A landscape with many valleys, sampled at points; each row gives a point and its height.
A ball rolls from a point to whichever of its 2 nearest points has the largest drop for the distance, and stops where none of them is lower. Distance is the straight distance between rows; heights are no part of it.
z726 h=749: [130 141 154 119 155  94 125 126 135 109 127 110 143 151 152 123 108 110
 154  94 141 161 125  98 134  76  95  64  84 157  77  98  73  90  88 143
 137 122 152 128 167 116 153 177 132  76 137 128 164 182 117 130 125 104
 131 142 185]
z778 h=221: [161 139 121 127 126 105 161 142 114  99 124  86 191 120 188 156  90  97
 111 124 133 138 165 144 104 100 149 107  78 165 127  89  74  68  77 136
 148 123 152 188 105 108 143 180 135 133 117 142 136 181 114 163  92  57
 121 121 143]
z165 h=399: [147 103 112 118 163 112 127 134 136 121 114 120  97 125 154  96 130  97
  93 125 160 176 171  94 133 115 143  84 111  82 167 149 139  96 142 175
 109 157 119  98  81 115  98 177 117  66 128 129 102 158 145  88 154 118
 130 160  89]
z125 h=220: [131 124 114 143 116 152  85  83 111 157 139 159 121  90 147 103 108 127
  95 157  91 114 108 121  87 181 105 139 178  85  72 143 134  79 204 173
 129 152  94  72 110 106 122 112 129 133 111 141 168 184 153 151 162 133
 155 140 155]
z127 h=667: [147 141 174  96  85 132  70 155 160 164 118 195  62 159 127 138 158 107
 101 143 111  97 143 114  72 171 124 139 128 115 152 144 137 103 165 157
  95 125 119 104 123  87 107  98  85 130 118 114 130 105 142 120 190 142
 145 139 128]
z219 h=106: [ 72 115 158 146 151 123 116  97  80 140  85 120 121 132 144 146 100 157
  69 148 121 129  94  99  82 160 116 133 137  71  96 110 152 110 200 123
  91 149 176 148 140 124 128  85  84 135 153 117 126 109  97 116 165 145
 135 109 117]
z71 h=508: [ 51 139  98 202 165 126 146 147 112 129 176 104 180 152 110 145 121 162
 167 166 176 128 121 146 143 135 163 128 128 152 153 140 112 237 131  90
 102 109 133 133 147 146 175  84 160 152 120 123 105  49  75 131  88 155
 132 107  88]
z729 h=765: [ 21 128 199 106 110 105 132 144 136 157 102 107 104 150 128 196 113 163
 157 104 153 111 101 120 136 114 123 152 106 143  68  73 100 121 122 100
 135 143 194 145 220 129 146 153 111 165 136 125 112 130 121 131 142 153
 134 122 201]
z627 h=758: [208 168 112 107 131 132 134 128 142 107 120 173 139 101 144  62 145 133
 156 113 124 156 141 142 129 107 103 106 118 150 144 174 131 155  92  99
 142 103  67 120  92 128 131 124 123  80 129 141 179 135 124 109 115 112
 112 147  86]
z816 h=295: [158 101 109  96 125 150 187 125 134 108 127  94 186  80 114 134 140 158
 156 113 120 190  88 121 184  47 180  72 116 146 131 127 150 184 106 125
 132  98  90 158 111 103 110 180 142 121 162 123 162 123 156 103 121 115
 144 151  65]
z613 h=689: [123  89 156 140 141  99  79 137 138 147 109 170 102 112 188 120 117 136
 111 108 100 128 143 118  92 130  97 110 110 120  98 140 108  73 166 151
 106 151 120  94 153 106 139 161  95 121 112 163 154 189 130 138 162 114
 125 108 187]
z122 h=790: [136 104 131  86  69 163 145 157 116 134 130 181 158  77 120 173 107 122
  93 138 104 119 139 186 141 103 189 129 107 147 138 121 166 120 139 143
 122  93 113 181 161  79 120 119 120 187  90 112 136 138 136 164 149  99
 104  91 122]
z92 h=337: [ 69 131 147 110 156  99 148 120 108 108  91  76 138 164 144 146 125 119
 155  97 120 153  86  94 147 112 100  98 109  94  90 101 121 139 137  86
  95 160 186 138 165 150 147 140 108  93 155 135 123 105  98  97 138 150
 126 130 124]
z789 h=229: [150 137 118  62 110 114 151 172 146  91 108 124 184  82 173 107 139  84
  92 108  86 129 108 161  95  96 136  67  96 115 126 171 132  97  68  98
 145 146 123 165  89 121 140 170 130  79 110 153 164 168 102 132  68  98
 119 142  73]
z391 h=292: [105 129 153 131 114 132 131 121  97 115 139 136 126 135  89 184 133 150
 124 126  87  84  81 137 148 167 127 126 144 117  95  80 141 104 161 112
 123 135 152 123 185 145 105  70 150 168 129 146 117 132 136 171 111 132
 129 129 163]
z344 h=795: [138 174 109 146 118 145  95 122 126 131 123 132 125 202 127 110 106 132
 144 139 151 127 179 118 133 145 115 149 109 175 106  69 107 138 125 118
 153  72 154 150 131 128 125  89  95 134 137 123 140  87 117 145 144 111
 132  97 182]
z499 h=281: [194 164 123 143 111 146 115 111 120 137 138 203 136  72 154  74 126 123
 105 151  98 127 130 145 101 163 113 140 160 107  80 173 122  71 156 130
 145 122  73  79  87  99 129 117 122 133  92 151 175 192 130 159 128 132
 132 134 136]
z295 h=636: [169 112 138 119 103 140 102 133 168 171 148 159  62 134  90 120 177 150
 127 150 149 123 177 167 134 161 158 213 179 121 226 177 172 141 128 168
 113 124  86 114  90 130 113 108 128 130 120  97  81  81 146 135 167 138
 138 113  88]
z258 h=458: [112 135 117 116 112 118 105 168 149 159 166 137 112 174  95 130 159 163
 189 105 145 129 116 153 168 144 113 156 143 177 177 170 141 231 101 120
 114  85 118 109 147 114 119  95 132 126 157  94 111  69 144 123  89 121
 172 108 112]
z60 h=530: [ 42 146 143 123 118  98  95 168 139 157 150 129  83 209  91 174 168 123
 154 135 118  44 103  73  95 180 129 172 140 141 149 156 124 148 116 138
 106 100 138  69 134 106 131  84 120 162 159  99 105  88 129 114 100 191
 155 125 170]
z645 h=349: [ 61 153 128 109 117 128 164 125 122 132 132 103 129 151  82 160 136 142
 181 104 139 116  49 123 189 118 102 104 136 128  72 115 117 174 112  83
 150 133 137  99 181 134 125 113 154 125 171 115 113 117 143 111  83 163
 128 143 156]
z908 h=809: [112 142 144 182 180 102  87  89 101 133 116 119 144 174 133  88  84 142
 120 121 136 148 129  73  87 147  72 152 116 117  51  67 120 125 161 115
 122 115 180 123 149 145 137 115  84 136 172 144 149 109  92 112 146 134
 145  97 189]
z551 h=381: [168 128 126 129 135 114 137 107 135 113 138 137 147 131  83 117 149 196
 159  85 124 146  83 119 201 122  99 109 137 146 125 129 165 213 125 104
 165  78  77  98 127 126 113 107 152 103 174 134 152 130 165 102  95 118
 145 129 100]
z300 h=324: [234 161  98 158 141 110 123 156 146 119 148 186 118 123 161  73 115 146
  82 150 131 145 187 143 114 161 157 154 142 133 131 117 115  52 150 110
 132 118 100 134  71 153 121 142  95 157  91 192 124 158 120 162 104 132
 110 132 133]
z314 h=720: [150 128 166 141 149  92 150  92 137 149 151  96 105 164 128 124 141 101
 182 100 148 118 132  43 143 104  88  83 152 124  95 129  89  94  99 174
 163 126 100  37 137 136 108 188 181 113 154 135 146 217 147 123 115 136
 169 148 166]
z723 h=796: [119 109 101  81  82 139 152 139 121 119 127 175 181  57 126 175  75 113
  51 132  85 110 146 186 121 132 150 104 115  91 118 135 177  99 140 136
 135 144 130 163 133 104 124 127 113 182  79 132 132 162 141 145 108 105
  98 116 107]
z922 h=581: [132 145  62  99 108 163 142 117 130 163  96 147 132  86 159 110  61  66
  60 171 130 153 183 119  87 157 123 158 148 126 154 140 133 104 129 173
 131 156 109 135  84 130 147 143  94 136  90  98 122 124 165  98 150 143
 112 141 121]
z63 h=756: [152 176  99 100 109 128 134 164 153  91 139 166 136 157 146 120 132 124
 137 138 108  96 152 190 122 136 132 101 108 155 139 111 134 107 112  77
 145 117 156 159 130 160 147 117 120 113 115 157 150 102 109 148  95 100
 111 126 125]
z611 h=697: [139  70 161 151 160  90 101 123 115 144 137 124 110 109 209 119 118 122
 121 113 117 151 158  97  94 101 132 101 127 119  97 140  77  45 149 162
  99 145 129  80 129 105 116 215 117 137 126 153 138 221 143 132 136 109
 137 120 188]
z116 h=761: [150 168  89 101 102 148 141 179 151 116 152 152 162 109 165 110 154  88
 146 153  85 105 133 187  90  92 161 123 105 166 167 143 137 158 111  68
 138 116 135 189 121 146 152 111 117 124 106 147 163  86  96 127 103 111
 112 103  95]
z468 h=646: [194 140 102 127 122 124 122 144 170 151 117 165  68 127 120  86 157 139
 116 141 156 141 173 153 124 164 145 180 163 125 210 139 138 108 128 136
 120 150  85 127  95 141 121 119 101 107 103 134  87 109 138 119 163 140
 123 141  86]
z313 h=448: [103 126 166 128 141 136  79 107 117 153  79 142 105 160 124  95 109 106
  97 124 137 147 150 106  69 106 123 151  70 135  99 112 134 148 141 153
  88 126 148 153 157  96 117 135  58 132 130  91 153 105 109 114 205 128
 130  86 170]
z103 h=708: [137  96 178 153 153 101 115  94 117 157 157 104  77 133 152 113 151 110
 128 117 126 158 146  42 137  89 129  77 135  84 102 147 120 100 149 169
 126 132 110  61 123 117  82 196 148 118 155 141 144 214 154 109 144 133
 144 118 162]
z736 h=425: [168 121 141 128 122 141 142 138 152 129 117 139  84 172  65 119 156 147
 181  87 158  84 164 114 207 145 114 134 177 136 135 134 144 113  93 163
 188  76 102  89 144 146 115 145 154 135 123 112  77 172 143 151  98 124
 128 132 155]
z624 h=657: [198 173 128 104  98 132 104 144 169 155 128 203  82 120 143 101 140 109
 109 164 128 124 169 130  68 164 122 144 125 123 146 144 131  82 165 129
 105 148  96 136 104 101 109  92  79 116  95 136 132 104 133 109 162 128
 133 158 104]
z857 h=285: [131 124  92  95 125 109 177 146 131  84 127  87 183 116 157 132 148  81
 148 113  89 139  95 137 144 104 139  70  97 119 150 138 132 114  93 101
 117 165 151 142 106 131 122 150 155  57 138 145 140 130 120 106  92 110
 120 165  61]
z209 h=680: [118 106 167 117 118 112  57 140 167 158  94 190  76 137 154 128 154 111
 108 117  93  91 125  92 101 151  74 132 118 120 118 146 120  97 172 143
 105 162 119  87 150 118 139 125  96 120 115 154 152 156 122 129 179 140
 147 114 155]
z795 h=261: [138 157 120 124 138 111 137 133 127  96 125  96 194 127 174 107  97 107
 120 108 138 154 162 167  85  87 134 112  51 171  86  74 109 114  62 102
 148 107 171 220 123 121 165 177 101 101 117 133 162 148  96 159 107  88
 103 105 150]
z253 h=303: [138 113 167 138 127 147 103  80 125 152 132 118  45 107  80 127 147 151
  81 144 135  75 130 104 126 160 138 169 171  71 147 166 202 115 156 199
 150 141  80  80 100 155 112 113 147 136 131 106 103 150 185 128 153 158
 136 128 124]
z146 h=827: [125 134 122 150 190 105  79 109 154 138  99 104  72 202 135  84 119 124
 116 123 146 120 166  77  79 143  83 182 127 138 164 119 114 161 137 142
 114 150 120 114  95 167 112 107  88  97 153 121 116  86 134  82 166 148
 126 123 153]
z620 h=802: [115 160 165 164 123 106  97 114 127 137 119 140 154 166 133 117  77 149
 138 114 136 133 154 123  83 143 103 167  74 169  41  47 115 113 130 106
 131  96 179 144 168 109 134 118  83 145 136 137 163 115 101 152 163 115
 142 106 208]
z589 h=750: [197 193 104 113 133 117 131 134 153  99 138 184 133 152 148  73 138 121
 134 146 119 125 175 155 106 125 107  96 112 146 111 135 131 117 112  70
 157 102 112 125 101 175 144 130 127  96 126 169 176 139 110 140  72 117
 117 138 134]
z725 h=370: [157 127 164 117 111 125 141 131  99 109 127 154 131  87  95 138 141 163
 114  99 110 151 100 133 182 110 148  83 108 119  79 105 150 134 148 127
 139 103 101 141 171 120  92 144 142 138 134 143 138 185 151 164 110  98
 113 127 140]
z893 h=731: [161 125 134 126 126 128 179  90 155 104 133  96 125 154 123 125 110 110
 188 131 169 109 128 106 143 103  96  75 158 162  85 125  50  45  79 167
 179 131 129  66 130 124 132 161 182 121 156 132 122 188 118 135  96 115
 167 185 164]
z417 h=366: [119 115 174 145 112 143 120  79 100 157 148  91  73 125  89 148 159 142
 131 144 103  52  93 106 117 164 137 196 164 107 155 175 163 146 140 170
 149 151  77  73 107 146 113  86 175 150 137 115 121 134 179 128 146 166
 141 119 144]
z984 h=618: [116 113 122 150 118 141  86 158 132 174 155  93  84 171 113 140 166 145
 150 164 152 117 181 151 140 140 176 213 137 126 227 199 128 180 109 170
  92 122 113 135  89 155 117 109 138 138 136 101  99  55 145 151 158 130
 136  80 130]
z141 h=818: [ 99 130 138 180 202 103  90  87 113 141  97  96 108 202 136  95  99 143
 107 122 150 113 134  40  76 151  62 170 136 122 115  91 127 150 149 130
 125 121 157 108 120 159 131  89  91 124 186 120 126  88 104  88 143 155
 143 107 161]
z414 h=599: [ 88 112 125 140 122 152 112 173 106 161 124  80  86 163 109 144 159 123
 154 139 147 103 143 127 148 128 180 162 123 118 205 155 105 150  98 154
 101 135 147 143 141 164 113 134 144 135 136 116 105  87 152 144 149 124
 116 100 159]
z632 h=120: [143  92  99 154 133 165 113  78 105 140 144 121 108  57 130 129  94 135
  66 166 110 117 109 113  88 174 127 151 209  73 104 117 161  73 194 201
 149 172  84  95  90 151 113 134 144 155  96 135 120 177 162 148 133 145
 146 159 132]
z693 h=808: [113 130 114 139 111 110 156 124 105 101 116 121 190 126 156 159  86 136
 111 140  70 111 118 167  71 170 126 154 117 121  86  84 141  93 152  86
 127 141 185 167 129 152 141 114 113 143 130 173 160 114  95 161 119 109
 128 108 154]
z481 h=757: [ 90 120 191 110 122  89 128 136 143 144 120 125 109 136 153 174 109 158
 141  89 150 129 123 117 138  98 103  92  89 158  86  80  94 108 107 142
 148 125 157 148 212 123 153 177 124 116 123 139 138 190 132 134 148 113
 126 127 216]
z594 h=342: [175 114 111 126 129 141 161  98 120  93 142 127 180  84 107 124 146 168
 144 112 107 162  81 132 179  80 141  95 134 152 132 134 166 205 131 101
 156  91  75 123 109 126 138 126 173 127 164 133 164 139 143 104 124 125
 126 129  84]
z466 h=400: [191 129 166 140 134 123 137 138 108 113 125 148 110 136 114 110 149 143
 146  96 145 138 157 103 194 126 140  94 137 132 114 123 123  98 106 156
 158  74 104  98 142 136 104 158 157 134 114 134 120 202 137 165  97  91
 117 134 149]
z711 h=561: [112 112  63 140 130 167 164  90 118 144 126 118 140  74 155 136  75  81
  69 183 144 140 149 141 105 152 131 166 163 129 187 141 155 153 147 153
 145 151 106 135  70 132 155 104 144 140 106  83 108  92 156  72 147 161
 113 129  92]
z892 h=783: [107 131 145 114  88 153 132 172  99 133 128 138 147 118 118 162 141 144
 135 128 125 137 113 179 151 104 190 145  89 155 125  85 133 153 140 107
 114 101 150 192 172 105 118 118 114 150 114 114 120  99 126 168 143 103
 115  87 131]
z692 h=416: [ 93 130 176 130 139 138 114 108  90 148  88  81 106 157 111 118 132 125
 121 114 160 165 134  87 123  90 142 149  82  99 101  96 121 170 128 134
 126 121 147 164 169 126 107 159  87 127 170  98 127 118 129 119 189 135
 131  86 167]
z350 h=767: [174 131 122 103 123 151 133 117 112 138 110 123 142 118 128  83 138  94
 172 107 125 158 104 134 121  81  93 133 110 185 154 162 104 155  56 141
 125 111  80 134 131 103 146 120 144  74 129 102 174 132 131 120 155 121
  87 125 138]
z526 h=247: [184  92  59 123 159 149 128 134 143 100 143 127 134  96 127 140 125 106
  68 146 156 152 186 160 166 102 163 136 160  95 225 111 164 126 147 166
 141 122  98 167  64 138 122 128 133 161  98 121  67 127 117 113 130 112
  99 131  61]
z197 h=415: [160 111 133 129 142 108 128 125 150 114 129 148 114 131  90 100 159 175
 161  80 121 117 111 134 182 167  85 124 154 128 173 163 157 189 123 111
 158 110  89  82 118 120 110 111 154  76 135 129 116 120 161  97 104 115
 143 148  71]
z143 h=475: [  7 137 100 193 136 143 152 143 113 152 140  80 143 173  68 143 113 180
 160 181 192 115 128 110 139 152 157 127 131 124 104 127  96 166 107 105
 110 115 167 125 159 127 156  84 136 181 141 132  81  54  71 136  66 160
 128 127 131]
z601 h=424: [113 100 120 177 129 159 152  73  79 146 151  81 133 114 128 151 132 126
 143 157  94  92  74 121 103 172 119 178 188 126 148 134 117 152 140 135
 137 168  98  83 122 154 126  76 200 150 133 138 133 122 161 132 136 166
 134 128 142]
z347 h=537: [106  84 101 141 150 146 141 102 124 131 161 129 124  65 135 143 109 121
 100 178 151 138 125 178 131 147 142 154 175 141 209 190 169 192 164 136
 137 136  89 123  90 114 159  94 188 146  94  87 112  74 154  71 143 157
 108 120  66]
z156 h=741: [174 168 134 117 138 120 144 120 138  90 135 137 154 151 134  94 107 117
 163 108 153 140 134 130 146  91  93  64 108 166  75 128  77  77  59 132
 172  95 129  97 125 126 168 151 151  85 143 128 169 179 116 146  82 108
 133 158 173]
z401 h=214: [151  87 125 159 142 133 116  92 134 135 133 101  66  69  96 115 140 145
  70 131 124 103 120  91 104 163 130 156 195  65 127 131 162  62 165 197
 132 198  91  79  90 166 111 170 147 138 107 139  85 182 158 137 155 165
 152 170 116]
z345 h=280: [ 76 113 137  92 148 118 111 109 134 114  75 121 141 118 171 116 116  90
 116 102 100 154  92 115 106  94  82  95  87  89  74 140 137 133 146 108
  72 180 159 159 149 111 149 147  75  83 122 127 161 123  94  98 178 132
 115 116 112]
z871 h=233: [138  95  94  76 120 146 164 144 130  84 133 122 184  67 112 151 124 135
  88 116 105 164 106 147 165  67 179  56 100  98 126 125 181 152 135 124
 128 120 130 184 116 126  99 175 119 137 126 127 132 138 139 113  90  96
 124 143  51]
z372 h=509: [115  89 144 158 167 105  96 130 139 132 186 132 108 119 128 141 143 164
 120 163 153 152 116 174 126 157 130 163 178 153 227 209 138 220 159 117
 125 126 100 123 108 114 143  74 180 137 100  99 108  42 143 106 111 132
 144  99  51]
z288 h=803: [127 103  94 126 101 142 171 116  95 107 117 119 196  88 159 161  76 100
  78 149  80 138 127 162  89 133 149 129 111  90 110 107 137 107 142 125
 148 157 155 177 112 122 130 133 110 171 116 151 133 148 116 138 119  95
 112 108 131]
z505 h=315: [112 138  93 106 122 156 130 106 112 119 118 165 132  82 128 120 104 140
  70 141 133 149 108 141 133 133 127  88 124  95 130 148 188 164 170 123
 120 124 129 159 105 126 123 104 104 100 139  96 136 107 143  95 130 125
 122 137  69]
z361 h=335: [153 126 116 111 141 104 157 148 156  93 100 128 138  98 146 112 160  95
 142  97 100 113 105 122 153 143 101  86 131  86 146 159 122  71 113 113
 121 186 130  89 102 121 132 164 151  53 109 152 119 170 108 122 123 122
 125 198  68]
z337 h=417: [ 78 145 103 141  92 174 140 126 139 120 134 104 146 146 115 128  88 118
 186 154 154 122  92 161 128 106 125 117 106 178  68 127  73 122  79 102
 163 129 187 142 169 119 179  96 147 141 142 125 139  87 111 133 101 148
 125 140 201]
z187 h=486: [161 119 132 123 123 112  98 142 162 151 197 158 112 134 132 118 167 165
 173 135 133 153 140 173 127 149 102 163 161 176 212 214 138 234 140 106
 105 118 105 125 118 102 125  86 145 131 116 111 118  41 142 100 113 115
 167 124  53]
z407 h=294: [217 135  69 130 144 127 133 143 158 110 150 170 135  89 152 102  95 116
  45 165 145 155 194 149 135 122 170 148 154 110 172 118 149  89 156 139
 159 116  84 153  38 143 136 132  96 183  81 159  99 157 101 125 118 130
  97 126  93]
z110 h=167: [143 104 126  61 117 120 145 188 145  93 108 150 170  67 129 121 138 149
  88  84 101 133 115 167 137  96 163  47  93  91 117 165 174  97 101 120
 122 130 133 165 117 110 107 186 101 106 106 145 148 163 132 132  87  82
 116 154  59]
z56 h=781: [149 156 102 129 123 154 118 124 122 124 144 123 171 141 128  95 141 143
 173 119 137 172 127 153 151  74 136 149 104 178 134 104 132 225 113  83
 130  78 123 175 124 130 144 105 101 113 157 102 148  68 103 119 137 120
 135  90 100]
z609 h=385: [101 169 124 105  95 136 136 139 131 127 125 138 144 148 105 126 129 127
 180 106 119 117  70 151 160 111  99 108 106 168  80 115 104 145  96  90
 150 119 141 118 177 129 153 100 140  99 153 113 147 113 132 125 100 147
 127 132 164]
z2 h=286: [ 79 160 108  80 104 135 102 126 137 144 118 191 121  89 146 137 109 109
  58 151 121 111 125 144  99 175  99  94 133  80 108 149 178 101 193 126
  85 155 158 144 116 101 134 105  90 116 104 108 151 114 139 109 154 129
 127 152  83]
z614 h=216: [ 74 130 114 102 129 114 113 116 126 113  83 128 140 105 182 129  96 112
  85 136  93 131 102 136  78 151  81 115 121  67  87 152 156 100 186 110
  75 180 181 165 114 119 151 112  77 113 114 145 154 116  98 102 168 134
 126 132 101]
z294 h=778: [ 85 154 190 112  99 117 134 156 116 131 113 135 166 119 132 159 130 165
 133 119 121 137 111 191 107 124 157 164  53 140  63  65 147 131 148  78
 102 127 177 178 172 100 126 127  79 127 131 116 119  96 104 152 144 130
 114 105 124]
z57 h=580: [ 28 122 143 150 121 139 100 196 101 175 116  81 101 178 101 155 140 141
 146 134 151  92 148 101 109 132 180 164  99 123 160 128  84 132 105 127
  85 133 193 153 176 150 130 133 111 165 131 115 107  64 113 153 143 130
 128  98 173]
z375 h=446: [196  93 156 153 149 126 164 107 158  97 126 145 130 124  67 113 167 162
 185  70 134 118 159 109 206 152 115 142 192 150 152 157 149 157 104 127
 180  91  79  75 109 138 117 138 179 112  96 117  77 170 147 146  91 132
 119 154  75]
z829 h=445: [ 30 134 104 178  89 177 137 146 128 141 143  99 135 153  90 138 100 144
 181 174 196 125  97 129 135 124 166 136 110 153  60 134  77 148  96 107
 154 120 175 132 162 103 153  75 145 196 135 143 108  71  91 139  94 159
 139 134 184]
z327 h=336: [137 125 164 118 114 133 115 126 106 112 134 163 120 104  55 161 160 158
 123 100  94 101  76 132 185 138 128 111 139 107 108 101 172 145 160 121
 129 106 112 130 186 136  88  80 145 149 132 134 113 148 149 165  97 123
 127 128 125]
z448 h=293: [ 83 130 153 109 112 106 173  94 133 111 144  96 101 148 101 183 124 114
 177 105 120 115  61 104 178 126  89  63 174 104  69  96 103 115 114 121
 155 148 155 101 187 148  99 157 177 153 160 141 123 172 135 132 106 140
 144 165 170]
z463 h=182: [173  75  96 140 161 156 129 131 127 100 149 107 121 108  79 160 179  99
 112 118 143 119 176 146 175 108 156 148 168  87 219  99 135  96 111 173
 116 129 111 158 126 160  95 142 169 170 103 145  54 121 146 151 121 132
  97 147  86]
z630 h=368: [158 108 135 144 165  75 134 146 179 107 106 144 126 105 157 114 158 106
 129  92 112 124 123  89 150 145 110 100 156  82 113 149 100  20 145 124
 101 190 138  62  98 128 141 193 134  82  95 167 107 207  96 138 120 132
 147 186  87]
z662 h=103: [177 105  99 127 142 127 169 143 150 106 128  87 129 135  97 165 159  88
 143 128 168 100 182 122 186 101 165 122 151 142 194  93  80  46  81 161
 111 136 138 143 121 151  85 186 181 149 103 130  69 147 137 165 106 102
 125 164  89]
z459 h=463: [106 119  99 172 140 148 166 101  85 113 142  92 159 133 137 139 129 112
 154 146 109 127  89 136 134 149 124 132 139 135 160 122 114 172 121 100
 124 154 133 118 130 149 143  90 174 121 142 134 123  99 133 111 117 149
 109 127 122]
z593 h=774: [169 146 106 120 122 161 125 116 123 134 134 117 174 129 121  89 135 105
 193 118 142 182 119 139 137  51 114 151 106 208 137 124 114 189  60 114
 130  86 100 177 131 114 161 109 127 107 137  88 176  95 109 125 158 114
  85  88 137]
z128 h=772: [ 42 138 214 111 105  98 117 146 118 154  92 121 143 136 135 179 135 157
 148 108 110 119  88 138  99 122 120 173  75 139  56  80 112 121 151  86
  83 144 177 139 196  94 146 126  81 141 130 118 121 105  90 142 158 156
 133 115 153]
z119 h=491: [103 140  93 182 145 131 147 139 121 110 176 123 178 118 145 125 133 123
 161 156 121 127 100 170 122 130 145 134 125 158 180 163 132 221 139  74
 111 130 124 134 121 145 166  74 172 129 119 134 137  60 106 101 114 149
 111 109  82]
z947 h=241: [124 115 142 130 117 133 157 109 103 111 134 100 110 129 112 174 130 122
 153 123  96  98  95 124 143 153 121 106 168 115 115  86 103  90 119 140
 141 158 146 122 185 165 103 145 181 175 130 150 116 167 152 162 115 110
 123 148 174]
z823 h=788: [167 186  77 132 130 139 101 110 148 109 157 146 141 186 135 106 120 151
 157 141 156 137 185 147 170 103 120 115 121 174 124  86 139 190 131  80
 169  49 139 170  99 152 152  95 108 126 145 119 145  84  95 139 120 105
 140  98 139]
z991 h=169: [164 119  98 116 130 116 165 157 131 109 118  77 153 137 158 163 117  91
 122 138 156 111 171 123 140 105 152 109 118 171 165  91  57  35  89 158
 129 142 155 164 113 134 115 184 160 138 110 144  91 162 132 162 101  71
 124 154 123]
z814 h=492: [ 83 145 155 120 104 119 103 148 111 158 136 133 103 168  85 154 176 142
 142 118 119 101  81 112 135 152 134 154 134 136 156 144 138 196 137 117
  98 103 121  97 147 105 107  67 127 124 167  94 109  98 137 116 113 153
 145 112 129]
z365 h=836: [135 114 117 144 151 130  94  95 144 143  99  99  64 139 136  81 114 123
  84 148 138 131 159  90  69 147 118 190 134 124 164 144 132 131 145 178
 124 174  90 104  70 161 122 125 110 105 151 112 116 108 163  91 197 170
 127 134 141]
z912 h=317: [208 156 125 140 135 127 121 138 113 124 142 188 149  77 193  66  97 105
  76 141 126 162 166 161 106 137 155 138 136 117 103 178 114  60 128 117
 132 108  93 106  60 103 130 159  97 159  93 153 147 198 127 142  84 128
 108 123 147]
z395 h=559: [ 37 128 152 153 107 127  99 187 116 166 147 101 104 209  86 170 133 141
 134 156 124  77 143  67  84 174 169 177 130 146 129 114  92 117 113 130
  95  89 181 107 144 117 120  89 110 185 151 107 101  59 110 147 122 158
 148 120 172]
z177 h=362: [126 117 106 107 136 142 135 111 104 122  99 127 117 105 142 108 125 108
 102 124 131 157 124 118 131 129 127  87 115  92 143 154 158 143 143 150
 120 149 116 118 110 114 109 135 117  78 142 114 128 145 151  94 158 122
 117 146  96]
z960 h=379: [ 69 116 191 119 153 107 153 107 125 139 101  60 121 160 132 152 132  91
 162 101 150 170 105  61 133  59 106 116  92 109  94  72  89 150  93 111
 119 151 173 148 181 135 116 200 116 106 162 114 134 122 104  99 169 151
 137 123 158]

Where does a ball stop that starts at each point below?
z344 -> z589
z288 -> z258
z71 -> z947
z729 -> z258
z375 -> z110
z313 -> z614
z103 -> z258
z459 -> z632
z295 -> z258
